Each row is a point on a tangle of strands that fork and nearly touch. The rows are in no order.
In the rows, 128 means zero.
Points whose rows are less than 37.4 apart are linked; no others are. Some points are linked to none.
k_891: [118 114 108 116 102 133 122 141]
k_619: [137 144 160 121 107  76 109 147]
k_298: [ 99 189  94 146 119 136 109 110]
k_656: [108  99 129 119 189 149 172 109]
k_168: [ 80 154 134 144 174 142 118  63]
k_635: [179 112 140 124  69 113 106 176]
k_589: [142  96 139 112  67 101  96 162]
k_433: [ 76 165 132 126 177 129 124  79]
k_320: [124 132  92 156 109 172 118 105]
k_591: [141 122 126 119  96 107 114 165]
k_936: [205 112 153 125  89 121 127 162]
k_389: [210  95 164 118  94 123 132 152]
k_56: [112  63 135 101 119 123 130 131]
k_534: [126 124  99 178 103 179 103  99]
k_395: [ 93 190  97 133 100 117  98 118]
k_703: [115 138  90 148  73 156  85 103]
k_762: [ 98 184 108 145 168 143 137 104]
k_331: [149 138 165 130 185 103 166 149]
k_497: [104 172 108 148 176 155 146  97]
k_573: [117 125 101 126 118 141 131 130]
k_288: [ 72 119 152  98 185 112 134  88]
k_994: [178 145 176 133 177 101 168 143]
k_290: [165  95 145 115  62 106  96 168]
k_571: [104  52 130 103 139 149 146 104]
k_861: [199  85 165 120 111 125 142 156]
k_68: [120 116 154 114 149  98 136 140]
k_959: [148 123 155 129 166 108 160 154]
k_800: [196 109 164 131 146 121 165 158]
k_697: [178 164 182 112 106  74 121 120]
k_256: [121 137 106 134 175 154 167 126]
k_830: [109  52 139  98 129 132 140 122]
k_425: [115 147  82 134  74 149  98 128]
k_947: [ 94  70 137 105 161 142 150 100]
k_568: [ 72 168 136 111 187 113 132  97]
k_313: [113  96 117 127 173 161 162 103]
k_724: [ 98 199 104 141 163 133 133 113]
k_561: [123 116 105 134 162 164 163 119]
k_241: [196 134 130 142 105 127 137 188]
k_899: [ 92  93 139 109 180 137 157  99]
k_54: [191 144 162 139 162 112 167 156]
k_445: [107 179  91 131  87 118  98 138]
k_840: [144 105 152 123 159 114 158 150]
k_997: [121  88 106 108  69 136 101 144]
k_865: [103 178 100 151 129 144 117  99]
k_398: [113 154  88 126  77 126  96 141]
k_133: [109 155 111 140 188 151 163 111]
k_539: [142 124  89 131 116 160 139 153]
k_795: [113 123 110 180  93 166  84  90]
k_699: [195  93 159 127 126 124 150 163]
k_678: [ 73 106 147 101 168 119 129  85]
k_540: [121 127  93 137 111 158 127 119]
k_892: [105 167 106 165 141 156 114  88]
k_813: [157 149 180 118 107  71 112 131]
k_751: [104 209 101 138 148 118 130 137]
k_266: [148  91 164 110  99  91 110 145]
k_560: [205 122 142 133  98 123 130 174]
k_828: [ 86 114 133 101 114 100 108 117]
k_367: [ 99 210 112 133 138 102 121 143]
k_309: [133 132 138 119  94  92 107 159]
k_781: [117 105 106 112  88 131 110 137]
k_397: [166 116 126 126  88 120 119 180]
k_807: [108 136 102 168  82 161  80  91]
k_476: [102 158 121 171 153 159 115  80]
k_220: [123  85 122 106  66 117  95 152]
k_452: [ 91 139 130 160 163 153 118  66]
k_532: [132  62 124 108 110 135 130 147]
k_887: [ 88 207 103 131 119 106 104 127]
k_301: [205 128 167 131 151 116 168 148]
k_136: [ 74 149 146 107 193 108 136  95]
k_335: [135  64 115 110 117 151 139 146]
k_213: [151  79 149 119 147 125 157 152]

A fork is a point with three links, a tip a point with one. Leave the first point through the second and follow the links. Name the first fork or tip that comes.
k_899 / k_947 => k_335
k_994 / k_331 => k_213
k_861 / k_389 => k_241
k_397 / k_591 => k_697
k_168 / k_452 => k_395
k_452 / k_168 => k_678
